Each scene shows the same named points in several views. A view is turned or mirrored, shifted and resized as a whole, has a little noise and may leave points out.
(in the rows, 100 means zero)

Scene 1
View 1
nid: [ 94 103 124 130 145 143  89 111  86 103  87 113 113  93  71  89 116 116]
Vovu: [107  96 112 123 115 137  84 117  92  97 115 121 118  93 103  77 100 125]
Fezu: [117 110  68 102  76 115 107 109  87 103  99 118  99  96  86 104 123 142]
kope: [120 116 102 120 126 105  82 140  73  83 114 121 103  81  94 128 117 144]
kel: [105 100  93 110  84 149 108  90  93 113  92 115 109 109  83  65 115 120]
ruvo: [114 104  90 113  93 125  96 116  86  98 113 121 109  93  98  89 110 135]
rire: [127 125  97 117 114 108  98 143  64  79 108 117  94  88  83 139 123 148]
zeku: [106 115  86 110 109 121 103 108  80  98  79 114  92  94  66 113 135 137]
mifom: [102  93  95 111  87 151 106  87  96 116  93 117 115 108  86  55 111 118]
Rif: [112 113  84 109 100 117 102 111  84  98  90 117  97  93  79 108 128 140]
notob: [ 97 106  82 112 129 107  84 114  91 102  81 119  99  77  76 112 128 140]
pitin: [ 87  88  85 114 116 134  86  89 107 119  86 122 113  89  87  64 117 123]
View 2
pitin: [ 84  80  97 119  96 111 123  77 117  73 109  91 122  66  68 109  99 106]
mifom: [ 88  76 125 134 108 112 126  79 126  90 134  98 129  40  94 119 109 101]
ruvo: [ 84  52 102 125  85 104 110 105 140 109 111 111  92  55 102  93 109  96]
zeku: [ 85  68  97  80  98 105  90  91  99  85 117  99 105  77  94  76 129 129]
Fezu: [ 74  51 126 117  96 104 101 105 137  98 125 108 109  40 122  80 116 118]
kel: [ 87  72 126 129 106 111 119  85 126  93 136  99 123  45 101 109 113 104]
Vovu: [100  68  87 132  88 107 117  96 128 114 109 108  90  65  82 121 108  70]
notob: [ 79  57  76  90  82 104  92 103 112  85  97 104  90  85  83  72 118 122]
kope: [ 93  39  66  96  70  97  84 122 126 129  91 118  56  83  97  75 128  94]
View 3
Fezu: [ 90 101 100  98 118  97 102 109 103 100  96  88  97 119 119  98 119 123]
Rif: [ 86  90  95 100 117 100 110 103  91 100  95  77  97 120 120 102 117 111]
ruvo: [ 99  93 102 105 117  97 102 111  96 107 104  90 113 121 113 109 118 108]
zeku: [ 76  87  97  95 120 100 122  97  92  89  92  63  96 121 114  97 116 102]
kel: [ 86 103 113  93 119  94 105 114 117  87 105  83 111 119  99  96 117 117]
pitin: [ 89  86 107  95 128  96 113 102 112  87 100  84 116 133  84 103 121  94]
kope: [ 99  78  90 116 109 107 109 108  71 115 103  75 107 118 130 117 113  93]
rire: [ 93  83  89 115 108 105 108 110  71 114  98  68  99 113 142 111 112 106]
notob: [ 83  79  91 103 123 101 121  95  86 102  90  74 100 129 113 106 120  93]
nid: [ 86  83 114 102 109 101 121 110  97  87 113  59 119 120 102 105 111  85]
View 4
pitin: [120 109 116  95 108  95 102 119 119  90 101  66  69  93  84  94  73 114]
nid: [ 95 101 111  95  92  95 106 117 116 119  83  75  90 103  90  92  82 117]
notob: [103  93 103  99  88 100 124 100 124  82 102  67  77 115  95  86  95 119]
mifom: [119 114 111  94 101  89  90 120 106  96 111  79  81  65  86 105  78 118]
Fezu: [113 105  99 100  83  96 107  99 105  78 121  80  83  70  99 104  99 123]
kel: [109 112 109  93 102  91  86 118 106 102 102  78  83  74  84 102  79 121]
Rif: [106  99  97  99  84  99 113  96 111  81 110  76  85  93  98  95 101 123]
rire: [ 97  88  96 101  59 104 139  87 113  92 104  84  99 102 113  96 115 118]
Vovu: [119 106 120  97  88  93 123 122 113 107  94  76  94  83  98 106  80 106]

Which points are out of place in each view (at most two, in the order of its rows)? Write - if all are in place.
view 1: Fezu, zeku
view 2: -
view 3: -
view 4: kel
